Each row is a point on a landscape with many peaks, with its height.
A climber steps from a point to the highest of its 2 nearest points, and stops where none of them is higher. Distance is the straight distance between rows; heights are no part of it.
(1812) (h 446): [164 174  62 133 108  94  66 113  76 175 154 110 104 130 162 146 121  90
 146 167 105 128  94 107 116 162 121  60 131 103 120]
(1475) (h 637): [183 128 182 179 101  93  78 133  82 141 133 146 133 148 150 111  97  96
  92  97  81 176 111  46 146 139  94 127 148 159 126]
(359) (h 268): [135 138 171 131 174 123 135 139  98 152 178 112 105 118 159 138  96  34
  93 117 121 149 183 163 115 135 120 102 119 126 129]
(1585) (h 100): [100  94 132 142 165 119 112 161 149 141 130 186 126 117 121 109 177 170
 140 126 128 102 124  34 175 117 141 139 146 149 133]
(815) (h 494): [135 181  83  88 114 104 126 162  86 140 158 106 101 160 127 176 144  80
 146 162 167 119 132 144  73 191 147  56 118 113 104]
(565) (h 286): [115  91 155 174 147 131 144 119 199  76 145 109 129 123 140 145  90  90
 156 128  84 131 175 178 140 109 160 189 124 113 141]
(1171) (h 183): [ 72 100 171 128 172 154 148 143 170 127 167  93 116 111 147 171 106 162
 179 113 153 106 155 138  91 171 142 183  63 170 124]
(544) (h 295): [166 147  85 123 141 131  76  99  98 154 114  93 137 106 138  88 147 146
 111 143 105 159 141 111 117 123 102 157 130 101 123]
(988) (h 498): [128  88  74 168 136 121 115  83 139 128 109 105  91 110 116  86 123 190
 165 167  74  68  90 119 170  84 105 102 124  99 158]
(989) (h 316): [116 134 176 143 132 147 101 153 165 119 192 139 101  97 105 114 141 128
  87  68 123 151 144 112  68 105  81 153 116 188 116]
(1505) (h 335): [156 146 151 139  83  86 174 109 112  88 142 112 120 146 111 134 160 156
 154 107 148 135  99  82 125 107 113 118 142 132 147]
(1255) (h 359): [126 107 109 181 173 128 123  90 144 131 145 117 142  73 162 147 150 147
 151 153  75 150 134 107 101 114 156 189 120  85 146]
(1260) (h 576): [130 132 100 134  71 133  70 166 175 112 126 135 120 181  85 103 122 141
  92 113 133 104  89  74 108 122  99 122 124 210 140]
(468) (h 497): [125 124 105 109  82 155 164 133 135 107  75 107 107 183 106 103 130 114
 136 127 143  72 118 165 142  83 100  80 126 130 107]
(1310) (h 417): [157 140  86  74 140 113 120 139 114 149  94 154 157 132  89  91 111 130
  99 142 155 168 126 166 189 146 145 117 174 112 136]
(1041) (h 303): [105 108 122 148 111 163 124 129 202  90 121 124 127 145 135 154  74  99
 127 152  71 105 154 197 109 116 144 155 122 115 123]
(239) (h 272): [135 140 113 127 138 156 173 118 101  75 113 118  80 115 132 127 122 147
 136 125 140 123 176 221 150 100 116 107 125  62 119]
(885) (h 271): [178 143 104 119 123 113 151  86 116 127 100 130 155 114  95  99  96 225
 120 136 148 154 105 149 181 133 131 161 149 113 172]
(15) (h 86): [ 95 126 163 132 109 137 199 170 143  59 120 155  87 151 110 137 141 171
 132 101 155  73 148 147 168  99 107  98 130 124 132]
(1339) (h 512): [115 135 175  98 143 128 152 146  71 150 128 144 144 129 140 139 195  93
 102 109 160 142 157 110 135 125 132  99 141 109  92]
(820) (h 455): [153 169  89  98  81 150 106 112 120  84  73 141 158 151 138 156 109 198
 110 171 145 156 112 178 139 174 160 164 150  64 117]
(685) (h 178): [132 144 154 160 113 144  90 154 131 122 124 190 139 151 171 148  72 148
  78 132  78 124 112 108 151 151 124 125 144 130 141]
(1114) (h 360): [125 111  90 121 151 152  77 138 171 124 100  99 117 150 107  62  81 124
 131 130 107 103 163 136 149 123 107 167 103 174 125]
(616) (h 477): [137 113 129 111 185 104 104 142  93 167 132 128 129 130 117  67 138  68
 117 118 130 169 177  98 175 121 133 119 151 127 122]
(1421) (h 319): [117 118 146 143  77 140 109 145 181  93 141 106 150 177 105 143 125  94
 128 106 124 128 139  91  95 124 133 196 106 175 100]
(227) (h 10): [144 123 211 155 148 126 121 120 117 169 168 134 159 111 115 104 103  75
  81 108 135 189  92 115 100 148 160 121 125 225 145]
(119) (h 165): [101 101 128 113 147 142 118 112 197 114 145  95 150 115 117 149 108 148
 174 129 145 153 149 144  91 164 170 212  86 151 144]
(1739) (h 59): [ 76 106 161  96 160 112 199 166 162 132 149 147 106 116  80 127 135 108
 148 105 204 100 125 138 144 134 140  69 131 195 142]
(836) (h 233): [ 86  92 161 131 149 160 123 116 217 115 134  99 140  86 111 102 120 165
 152  90 127 111 118 142 127 111  88 207  98 193 133]
(521) (h 547): [157 168 116 138  77 102 118 122 114 102 124 130 101 151 142 140  79 101
 124 146 108 132 114 163 133 130 114  91 147 118 137]
(1098) (h 594): [106 106 129 147 141 117 145 119 125 142 148 106 107 126 147 152 142 125
 167 149 121  70 111  74 106 127 137  93  90 129 143]
(781) (h 203): [128 121 151 166  96 158 142 112 131  78  74 152 142 145 161 147 116 188
 115 144  86 107 115 156 167 105 118 166 137  73 120]
(265) (h 251): [102  92 162 137 172 142 144  93 137 174 114 114 164 105 155 121 125  71
 151 132 113 138 146 135 131 114 158 172 102 130 128]
(1695) (h 767): [ 72 102 110 125 133 148 149 172 162 136 160 122  89 136 107 162 116 116
 170 134 142  49 145 138  76 143 131  70  86 146 122]
(1574) (h 507): [151 118 160 136 186  92 110 123  92 168 164 115 128  99 117  81 116 114
 130 102 142 179 150  90 152 134 130 136 121 163 151]
(1440) (h 519): [143 156  93 110  82 133 128 137 140  92 105 109 114 175 117 136  82 106
 138 158 137 129 140 215 148 147 152 100 143 118 122]
(1185) (h 401): [135 155  70 172  51 128 102 104 112 117 128  98  75 128 165 162 135  89
 181 169  57  77 107 148  93  98 109  95 123  66  94]
(1254) (h 702): [116 113 110 146 150 109 157 103 144 101 182  81 100  81 122 153 152 132
 189 120 142 126 149 132  75 119 148 145 100 106 147]
(1502) (h 835): [156 153 117 117 128 125 176 126 108  92  96 100  90 182 104 121  73 141
 141 144 153 118 157 195 193 144 121 114 113 126 140]
(1038) (h 646): [122 119 102 108 139 103 102 161 132 159 136 113 115 176 101 107 123  66
 156 141 146  90 136  78 138 140 145  75 123 190 126]
(267) (h 150): [106 108  68  95 165 144  98 118 163 157 140  75 148 106 113 137 153 119
 184 153 137 149 152 123  70 173 183 180  94 133 122]
(753) (h 309): [147 142 122 130 144 103 160  88  76 144 114 109 125  91 160 136 158 133
 142 136 127 153 134 137 157  98 134 133 140  56 138]
(661) (h 37): [119 150 140  76 159 117 180 154  92 126 131 158 113 113  95 110 161 166
 106 100 208 132 134 144 142 144 102  77 138 136 145]
(791) (h 111): [108 105 113 135 141 118 204 107  89 116 114  65  72 133 124 127 149 114
 188 129 167  66 140 158 161  80 102  79 100 102 131]
(540) (h 290): [101 113 195 168  98 149  93 164 174 108 147 155 166 151 117 146 146 112
  77  89 127 161 121  82  94 131 141 194 110 215  99]
(500) (h 510): [147 155 122 119 141 109 127 138  94 123 132 137 134 124 128 146 158 198
 125 137 149 138 127  83 129 158 138 142 129 103 138]
(879) (h 626): [181 172 156 120 138 107 126 131  62 135 115 119 134 165 133 107  75 152
 100 124 142 169 156 142 193 165 112 151 120 122 147]
(1483) (h 640): [110 112 127 138 120  96 168 126 140 122 171  97 111 128 107 151 150  88
 173 127 139 109 128 113  90 104 149 100 129 141 139]
(482) (h 468): [138 162  85  96 133 107  91 154 109 163 158 128 113 134 133 136 153  65
 129 145 124 136 124 104  94 150 142  70 146 112 116]
(1304) (h 590): [107 130 135  59 122 145 148 142  86 158  87 125 176 179 144 166 164 116
 109 148 175 118 130 135 124 180 156 111 111 106  78]
(935) (h 620): [120 141 191 166  96 133 165 127 111 108 154 164 143 130 158 200 191 148
 109 113 124 157  96  77  73 132 152 140 138 116 107]
(151) (h 440): [137 124 109  78 109 104 157 120 113 133  83 171 161 132 104  95 156  90
 111 114 159 161 118 163 182  92 147  94 200 104 114]
(320) (h 273): [119 119 202 172 139 142  78 162 146 162 150 186 155 124 141 123 114 129
  47  93 107 171 112  84 121 148 124 170 124 204 120]
(270) (h 312): [147 119  96 179 156 105 102 101 123 118 114 119 122 101 174 135  87  80
 150 175  68 154 164 177 184 128 164 166 146  73 133]
(732) (h 447): [134 124 111 113 179 113  69 167 137 133 145 116 124 118  93  60 149  85
 132 107 132 175 199 104 143 127 124 172 134 158 113]
(915) (h 190): [132 125 178 183  79 145 136 126 160  81 116 179 149 146 162 172  90 183
 100 128  82 119  96 111 147 122 124 155 135 119 132]
(1389) (h 530): [103 121 194 136 143 123 195 130  85 142 110 164 158 138 185 201 133 157
 129 146 145 108 124 113 155 164 178 123 111  84 120]
(1235) (h 554): [116 150 109  91  98 153 133 136  95 141  70 121 135 203 161 141 113  99
 121 153 149  84 133 159 145 156 122  98 105 119  82]
(1197) (h 629): [ 79 114  88  71 152 170  95 170 167 167 121 144 143 132  96 129 144 123
 102 131 171 111 120 131 101 153 140 107 104 174 117]
(1703) (h 461): [119 135 142 101 107 118 129 154  93 144  85 202 152 128 146 115 179  77
 106 111 119 145 122 139 177  96 133  85 201  76  79]
(723) (h 630): [104 133 136  72 133 151 155 140  99 176  82 160 180 138 135 181 139 180
  96 142 190 137  86 137 112 211 155 113 102 114 115]
(980) (h 277): [135 139 137 121 117 147  93 132  98 165 111 115 132 129 137  93 163 122
  98 112 123 112 131  73 116 103  77 122 107 155 110]
(170) (h 72): [ 79 106 168 110 114 122 190 165 181  81 128 160 120 155  89 126 152 135
 146  92 179  80 126 119 155  96 135 108 139 179 130]
(1602) (h 229): [130 106 134 168 104 174 147 116 171  73 122 134  96 113 138 131  80 167
 110 126  76  87 144 227 126  86  93 112 123  92 138]
(1796) (h 664): [110 131 122  91 144 149 125 142 161 105 127  88 108 131  94 105 130 148
 164 114 183 111 163 144 139 133 113 162 101 171 118]
(1224) (h 291): [165 133 149 160 106 104 159  64 119 117 100 138 157 111 131 103 122 194
 135 120 107 162  85 114 169  88 116 180 156 105 161]
(338) (h 255): [156 135 110 110 137 131 151  99 119 129  99 142 136 105 123 103  83 168
  92 117 151 139  98 184 159 115  96 103 149 121 175]
(782) (h 136): [112 113  75 100 181 141 119 100 119 155 125  56 115  98 118  95 147 155
 190 161 147 118 156 127 123 152 142 163  75 125 141]
(572) (h 216): [105 100 202 157 167 148 130 106 182 143 172  98 137  78 138 123 117 153
 160  96 128 129 105 109  95 134 112 192  81 203 141]
(1009) (h 531): [124 149 106 108 110 137  64 184 132 118 104 146 129 176 107  94 118 165
  91 122 152 109 127  73 156 148 102 138 128 179 122]
(831) (h 27): [104 124 191  71 185 138 156 155  98 173 135 159 141  92  99 107 159 134
  83 100 186 160 125 144 138 147 125 114 128 168 118]
(1582) (h 683): [159 174 123  96 151  89 141 109  64 141 114  95 138 154 105 116  97 171
 128 150 191 135 135 146 177 170 125 126 107 123 150]
(1613) (h 598): [119 114 121  94 183 102 109 172 132 181 146 153 135 135  96 115 105  78
 120 148 153 124 127 111 157 161 171  84 143 173 148]
(1553) (h 149): [131  96  89 148  63 123 123 131 207 108 118 152 130 152 114 121 118 100
 133 131  78  89  68 118 124  83 134  88 170 140 139]
(868) (h 241): [139 109 114 141 128 168 147 102 164 103  96 132 130 104 126  89  63 147
  98 116  98 123 120 214 162  77 110 138 142 112 155]
(1039) (h 339): [109 114 118 120 122 142 140 125 141 163 158 131 146  90 139 176 165  90
 125 126 128 141 108 133  43 130 166 111 136 109 113]
(1286) (h 621): [141 129  83 114  60 143  86 134 162 122 119 127 121 160 102  96 148 113
 101 100 120 113 112  98  71  87  74 111 134 164  97]
(1023) (h 158): [150 109  77 137  78 111  93 152 151 113 103 155 105 168 107  97  89 105
 131 135  87  87  86 126 172  99 108  56 174 139 133]
(442) (h 671): [ 92 110 185  83 138 147 189 106  98 180  83 174 208 137 127 154 148 147
  95 132 181 137  75 131 143 158 162 119 117 140 112]
(1734) (h 87): [ 93 115 182 120 180 111 142 162 128 154 142 176 132 130 117 128 149 149
 139 122 157 118 127  53 163 162 169 124 126 173 137]
(379) (h 545): [124 150 120 127 133 143 123 151 113 109 123 172 117 127 175 187 104 154
 114 162 119 128 152 169 133 182 167 123 132  61 125]
(608) (h 289): [146 134 115 120 144 117 199  89  79 112 103 116 120 106 145 135 118 156
 151 139 163 135 137 204 173 108 138 122 145  54 140]
(884) (h 122): [128 118 150 127 110 153 128 116 144 146  91 210 182 101 143 132 137 156
  60 109 109 148  74 126 131 102 126 137 165 119 124]
(502) (h 249): [104  78 134 153 127 154  89 110 221 110 116 104 151  98 103  81 127 119
 143 103  85 137 127 125 116  78 102 214 113 167 135]
(1391) (h 614): [137 158 147  65 143 126 153 133  98 149 158  82 126 131  88 110 126  63
 109 104 192 161 169 188  94 141 105 115 105 159 109]
(1344) (h 483): [107 114 160  99 147 121 140 142 109 163 102 172 173 131 154 136 186  59
 115 140 115 148 142 118 156 124 170 119 170  93  83]
(861) (h 409): [142 143 130 108 155 126  62 155 174  92 161  98 115 121  95  93 123 135
 123  99 158 180 174 125 112 145 112 207 116 182 123]
(1293) (h 551): [167 140 155 173  64 115 110  95 134 123 145 125 147 142 151 156 112 100
 123 121  76 171  90  95  81 118 129 149 148 137 135]
(1645) (h 591): [193 149 161 191 107 102  77 117 119 117 171 153 141 127 151 140 137 116
  98 107  66 214  99  57 102 138 121 153 163 148 146]
(571) (h 465): [154 153 166 125 133 102 126 132  92 103 122 134 154 141 139 128 168 183
 126 111 132 170 172  78 148 155 132 203 129  95 111]
(585) (h 131): [120 109 136 144 115 143 121 104 178 153 115 166 171 113 147 145  92 136
  97 125  96 135  62 126 119 123 143 132 146 159 166]
(1169) (h 266): [134  89 124 169 139 125 108  95 210  83 114 102 147 114 119 101 114 135
 145 126  80 162 152 141 147  91 137 217 137 119 138]
(1623) (h 600): [129 123 128 103 157 120 120 110 142 119 146  64  92 113 103  87 110 192
 165 117 164 113 133 123 148 137  82 154  84 185 161]
(346) (h 747): [116 133 124  90 149 145 151 164 133  92 106 106  92 183  95  91  91 133
 148 127 175 103 174 165 190 135 106 119 109 165 117]
(1495) (h 634): [103 120 116 111 147 133 144 145 136 105 152 108 105 101 108 129 173 125
 150 116 150 136 194 159  87 109 129 150 120  90 106]
(622) (h 419): [138 129 153 176 119 131 126 104 128  87 112 112 140 146 142 125 170 184
 158 133  94 147 152  57 139 112 102 216 112 105 110]
(1554) (h 582): [118 121  88  84 133 129  69 166 173 147 108 165 167 145  97 106 118 121
  93 138 145 136 118 113 136 149 161 129 164 153 122]
(1259) (h 320): [134 140 126 164 147  96 142 141  77 121 141 170  92 111 162 140 119 173
 127 139 104  88 123  98 167 120 122  81 140  77 145]
(53) (h 583): [178 158 144 151 131 104 132 105  77 116 136 105  99 138 148 125  57 126
 110 121 128 141 139 163 153 141  96 116 115 123 163]
(1552) (h 381): [156 108 109 142 149 113  76 137 142 125 118 121 128 130 103  60  69 156
 125 126 110 141 161 103 199 139 110 176 129 163 153]
(231) (h 524): [132 150 102 109  62 150 148 123 112 137  70 112 123 190 138 116  91  57
 143 146 124  73 110 204 149 106 106  74 138 124  85]
(1145) (h 217): [116 117 141 160  81 195 159 112 162  48  67 131 112 146 142 135 122 154
 133 139  80  93 139 220 144  81 111 149 142  65  92]
(1172) (h 549): [112 146 187  60 135 115 153 140  59 166 132 122 164 172 107 142 172  99
  88 122 190 151 134 117 129 184 130  93 107 147  93]
(332) (h 344): [136 114 116 149  62 126  89 142 158 110 111 101 138 188 124 113 114  63
 137 131  85 108 144  98 115 109 120 153 135 143  88]
(663) (h 471): [140 146  74 127  95 151 109 123 113  88 103  84  82 152 101  89 127 147
 135 137 126  88 133 152 123  98  92  97 122 107 124]
(318) (h 17): [115 118 204 101 169 126 131 159 128 178 172 162 157 118  91 107 120  72
  75  94 164 199 131 143 140 152 148 118 133 202 128]
(375) (h 308): [126 129 130 121  88 160 135  90 129 161 105 116 168 114 158 132 139  54
 100 118 104 128 103 159  66  95 120 122 128 118  90]
(406) (h 318): [ 86  75 104 159 129 166 128 123 194 134 134 122 139 116 154 161 106  82
 153 159  74  91 131 151  91 121 164 147  93 123 132]
(1844) (h 560): [107 102 106 173 142 114 148 109 126 160 142 137 108 115 164 175  94 146
 153 176  93  63  74 100 128 138 132  68 104 116 168]
(1105) (h 490): [114 133 172 139 172 113 144 152  80 121 126 158 143 156 155 156 126 144
 141 152 143 121 173  99 193 176 170 151 118 101 119]
(1834) (h 338): [130 155 102 131 112 109 156 142  82 101 110 151  95 132 131 130 162 189
 131 135 135  76 104  90 146 115  91  62 142  90 145]
(1143) (h 332): [152 119 112 141 177 102 111  97 118 125 145 109 123  79 136 104 120 102
 146 134 106 181 174 147 149 118 155 175 138  90 156]
(1719) (h 382): [123 130  62 135  78 134 114 105 122 143 111  76 114 143 140 137 162  80
 179 168  97  84 129 113  82 108 138 126 111  87  84]
(536) (h 288): [125 104 118 100 188 113 173  74  72 178 114  84 149  88 130 118 134 116
 151 135 156 142 126 164 169 119 137 127 115  97 150]
(1565) (h 566): [122 152 119  69 146 126 161 145  92 133 151  58  98 147 108 144 125 117
 156 113 204 124 175 182  70 164 110 102  73 139 113]
(1753) (h 408): [116 131  73  85 112 111 102 172 141 113 128 117 119 162  73  95 183 107
 163 127 159 116 168  92 120 120 151 125 144 140  96]
(1377) (h 99): [116 140 147 135 117 134 216 141  86  82 101 111  68 160 136 138 149 159
 158 111 169  63 158 158 171 113  93  62 106  95 130]
(906) (h 293): [127 133 146  89  92 148 128 117 118 158 103 109 162 157 114 106 151  79
  89 100 146 129 122 136  96 102  91 117 120 163  82]
(1511) (h 528): [154 124 102 170 118 109 121  92 137 134 130 115 114 135 137 122  90 156
 141 160  81  74  72  93 161 120 101  98 122 133 167]
(7) (h 410): [121 125  88  81 171  91 136 124 112 166 178 109 123  79  79 112 157  88
 142 121 176 153 115 128  96 123 156  69 134 151 164]
(491) (h 269): [ 98  86 149 115 170 129 196  73 125 153 108 103 161  83 145 127 159 131
 173 126 148 145 144 154 130 114 159 172 110  99 132]
(418) (h 48): [111 138 134 104 153  95 206 160 119 119 159 145  90 100  78 132 140 106
 133 104 207 120 139 175 123 118 127  40 145 145 152]
(1685) (h 550): [153 161 127 103 136  78 144 111  71 149 143 138 152 109 130 170 161 163
 137 150 168 174  93 108 138 176 165 105 155  86 141]
(1644) (h 543): [132 116 122 117 113 118  54 174 139 149 104 171 162 160 108  98 134 117
  82 105 125 161 120  61 162 147 134 143 154 177 109]
(595) (h 668): [156 122 117 133  81 114 119 111 150 130 130 136 130 128  96  84 132 126
 110  87 113 137  74  84 106  84  89 113 163 174 153]
(20) (h 380): [136 140  93 106  67 105 125 150 149  97 119 125 121 179 104 131 173 122
 160 131 136 105 108  77 128 104 141 109 161 130 105]
(333) (h 725): [124 128 143 116 123 121 137 124 157 136 134 124 135 119  93 114 106 128
 105  96 159 132  92 120 115 123 111 115 128 203 161]
(497) (h 413): [137 126 140 122 173 119  90 154 124 125 116 158 148 124 101  77 127 179
 110 105 144 158 169  88 204 149 125 193 145 141 131]
(1425) (h 546): [158 142 140 146 167 103 120  96 109 131 174  79 113 100 117 101 105 165
 145 116 133 145 127  96 127 148 113 153 102 161 187]
(1097) (h 313): [179 123  98 132 113 109  91 112 138 115 123 113 130 117 114  89 115 118
 131 124 109 172 142 144 148 107 126 155 161 117 147]
(1383) (h 442): [158 167  96 126  90 148 105 138 126  76 148 107  78 125 113 118 132 177
  95 116 125 125 155 165  73 111  82 134 123  98 128]
(610) (h 691): [ 57 101 124  93 154 156 135 186 179 132 126 141 110 136 101 138 128 149
 159 112 172  63 127 128 118 147 138 112  97 194 114]
(1410) (h 123): [113 105  71 131 142 132 149  89 106 137 118  40  91 133 123 125 148 131
 197 165 145  76 147 148 125 108 128 116  76 109 127]
(66) (h 282): [151 154 109 130 169 126 114 134  88 149 147  82  93 130 159 136  75  39
 119 154 121 153 200 203 134 141 133 125 100  97 120]
(35) (h 336): [ 98  79 108 173 175 137 106 117 164 131 108 136 143 100 164 146 123 107
 161 186  57 103 146 126 130 128 173 162 112  75 126]
(388) (h 729): [132 144 162 178 128 117 121 148 100 106 157 189 100 104 177 150 170 113
 117 121  71 132 140  83 125  97 129 104 172  77 117]
(41) (h 374): [121 132 133 118 165 124  85 167 190  87 205 102  67  86  93 114 103 172
 148 100 161 145 168 145 112 152 102 172 112 178 148]
(875) (h 225): [ 93  95 179 178 117 177 146 104 174 144 152 130 145 105 163 167 109 143
 115 109  84 107  96 132  54 117 117 152  79 161 137]
(1453) (h 670): [108 150 168 164  85 134 153 144 128  88 157 191 104 114 169 202 177 138
 109 111  91 130 118 111  67 109 132 106 161  72 114]
(373) (h 666): [148 133 136 117 139 117 136 121 132 133 171  95 123 115  99 103 102  74
 108  93 148 161 143 163  84 110 113 109 127 174 156]
(1194) (h 585): [124 138 118 118 155 147 116 141 110 125 140 143 112  99 159 153 159 129
 107 135 135 147 181 168 102 139 144 126 130  57 110]
(918) (h 559): [132 137  96  92 154  97 115 134 112 171 108 139 146 147 105 104 100 129
 112 157 157 106  85  99 171 154 139  67 140 156 157]
(962) (h 323): [110 112 102 112 128 157 157 102 114 169 137 124 127  82 144 148 137  77
 118 126 120 109 125 189  53  91 126  85 127  89 107]
(1406) (h 167): [155 114 124 169  83 134  94 143 163  87 109 178 117 159 126 119  66 152
 106 127  71  94  93 120 180 117 108  99 166 132 151]
(699) (h 139): [119  83 130 154  83 121 152  95 197 122 127 146 170 132 126 161 118 109
 146 131  92 110  57 105 111 102 163 120 149 160 153]
(1045) (h 342): [113 140 178 127 151 129 145 151 163  93 208 123  68  82  94 126 134 161
 133  67 167 130 158 142  78 118  84 135 120 178 143]
(817) (h 441): [122 128 108  82 164  99 127 152 133 123 149 112 115 118  81  89 174  94
 152 121 185 149 159 118 144 117 153 109 154 146 127]
(404) (h 412): [147 160 122 111 108 154 109 125 126 108 141 120 137 117 133 147 154 171
 101 110 143 164 138 138  50 136 104 170 109 116 121]
(108) (h 355): [131 122 144 161 133 160 116 116 143 159 174 145 138  63 138 151 161  62
  90 117  88 159 118 119  18  98 130 119 137 129 118]
(1477) (h 292): [116 147 185 135 165 160 101 165 115 144 164 168 120 117 139 108 122 147
  64  92 133 137 137 105 115 143  91 133 110 170 130]
(1376) (h 237): [110  93 184 175 152 157 128 106 155 159 128 144 167 109 182 159 107  89
 104 132  75 136 118 118  96 124 151 163  99 145 135]
(596) (h 370): [121 106 133 159 135 144 128 111 154 176 182 122 125  82 137 147 118  73
 116 117  98 112  82 119  35  95 117  80 119 156 148]
(1741) (h 548): [149 155 112 125  68 113 123  92 135 119 123 129 163 146 152 176 128 102
 136 140 113 157  83 139  96 143 163 139 162 108 120]
(1573) (h 724): [108 129 160  74  99 167 201 102 113 141  67 130 184 152 143 166 126 144
 111 116 187 127  95 184 110 146 137 130 110 122 103]
(1868) (h 385): [117 127 120 144  91 151 110 136 142  92  99 125 145 154 126 114 215 167
 137 105 108 116 146  54 122  97  94 196 120 115  84]
(1017) (h 703): [102 128 101 116 136 140 116 171 147 138 164  94  86 154 108 117 119  68
 158 129 140  67 172 121  93 130 111  93  96 178 109]
(246) (h 482): [153 153  66 129 106 125 119  99  97 112  90 150 129 126 132 148  77 199
 131 184 120 125 101 200 182 166 160 129 151  59 142]
(65) (h 470): [138 115  66 121 146 150 107 100 132 124 113  96  99 106 100  70 106 175
 143 152 115 107 128 168 149 101  92 106 127 130 157]
(813) (h 201): [ 82  88 207 158 166 169 135 127 152 159 164 125 145  90 160 179 130 165
 143 112 139 134 106 100  71 176 141 201  68 183 126]
(1450) (h 112): [104 105 117 126 145 143 113 140 155 144  90 204 161  98 106  99 170 172
  94 128 117 125  98  78 164 105 136 138 174 117 130]
(1852) (h 451): [136 143 147 122 146 116 107 172  95 113 117 171 124 155 124 110 117 145
 103 129 123 132 180 106 210 154 135 144 154 105 118]
(330) (h 364): [132 145  75 139  63 138  85 119 133 145  93 105 140 185 151 127 162  98
 153 156  81 102 102  69 100 116 112 139 126 124  82]
(172) (h 525): [130 160 117  86 138 105 167 132  85 151 179  74 121 142 117 181 123  68
 147 143 197 142 136 170  59 185 158  76  90 138 136]
(1847) (h 511): [153 169  96 141 117 103 107 158 103  83 131 173 103 137 148 162  85 188
 127 168 103 131 126 154 185 178 156 111 164  54 142]
(1507) (h 281): [149 160  92 103 125 155  86 126  59 183  96 111 125 114 149  95 180 145
  93 138 109 123 116 115  96 106  71 102 120  91  94]
(112) (h 571): [106 120 181 137 113 147 171 123 111 108 107 151 155 133 184 202 168 178
 136 128 135 126 129  98  96 152 161 169 101  80 108]
(704) (h 296): [153 151 103 136 141 106  97 113  84 117 124  83 121 134 165 138 109  61
 141 175  98 174 195 178 153 150 157 168 123  58 100]
(372) (h 588): [128 149 122  97 107 119 155  97 103 147 109 137 171 139 152 194 141 151
 135 159 157 139  85 117 107 179 175 126 131  98 127]
(1544) (h 792): [144 126 131 183 122 117 104 118 125 143 138 204 144  94 179 144 151 133
 111 144  51 140  99  74 142 120 143 120 178  72 135]
(1673) (h 755): [167 180  82 105 137 126 136 128  77 118  96 109 103 161  94  92  62 185
 122 160 169 119 140 188 202 167  88  99 127 117 155]
(968) (h 384): [131 121 118 153 116 153 114 102 161 117 150 129 121 103 141 137 147 168
 121 131  89 140 109 107  81 110 107 164 123 107 147]
(1506) (h 423): [158 180  60 158  67  86 104 103  83 127 123  88  95 147 162 159 131 106
 191 179 101 107  81 114 141 134 124  93 141  74 113]
(1432) (h 730): [166 119 135 199 121  96  87 115 119 126 114 169 131  90 184 118 116 105
 127 126  33 162 124 111 166 100 119 163 176  79 119]
(569) (h 679): [180 108 149 178  84  85  91 132 102 122  97 158 130 138 154  97  93 118
 119 106  58 155 127  77 192 115 104 134 174 126 125]
(907) (h 387): [106 114 139 138 180 109 151 115 117 170 190 119 114  51 125 131 139  87
 136 116 136 128 106 132  81 106 140  68 123 141 156]
(844) (h 311): [149 119 171 171 128 104 161  94 120 119 145 139 136 113 134 131 119 186
 125 113 113 130  88  78 144 110 110 133 134 140 165]
(237) (h 358): [131 144 110 120  82 133 148 114 130 107 117 142 127 139 125 142 180 174
 137 132 132 112  82  94 111 101 121  96 150 101 133]

Call two points neighbours if one is among the 2 nearest of the other. Go from one point of each pair to the other, from neighbour to neighbour, staying as high as possible. Name the lowest point that can't be avoided.
(1573) and (1254): (65)
(1502) and (1143): (980)
(1544) and (817): (1259)
(237) and (753): (239)
(1502) and (1544): (1114)
(333) and (1695): (1009)

For each start below, name the point where the climber stops.
(1377): (1573)
(330): (333)
(980): (817)
(406): (1573)
(1552): (1544)
(320): (1502)
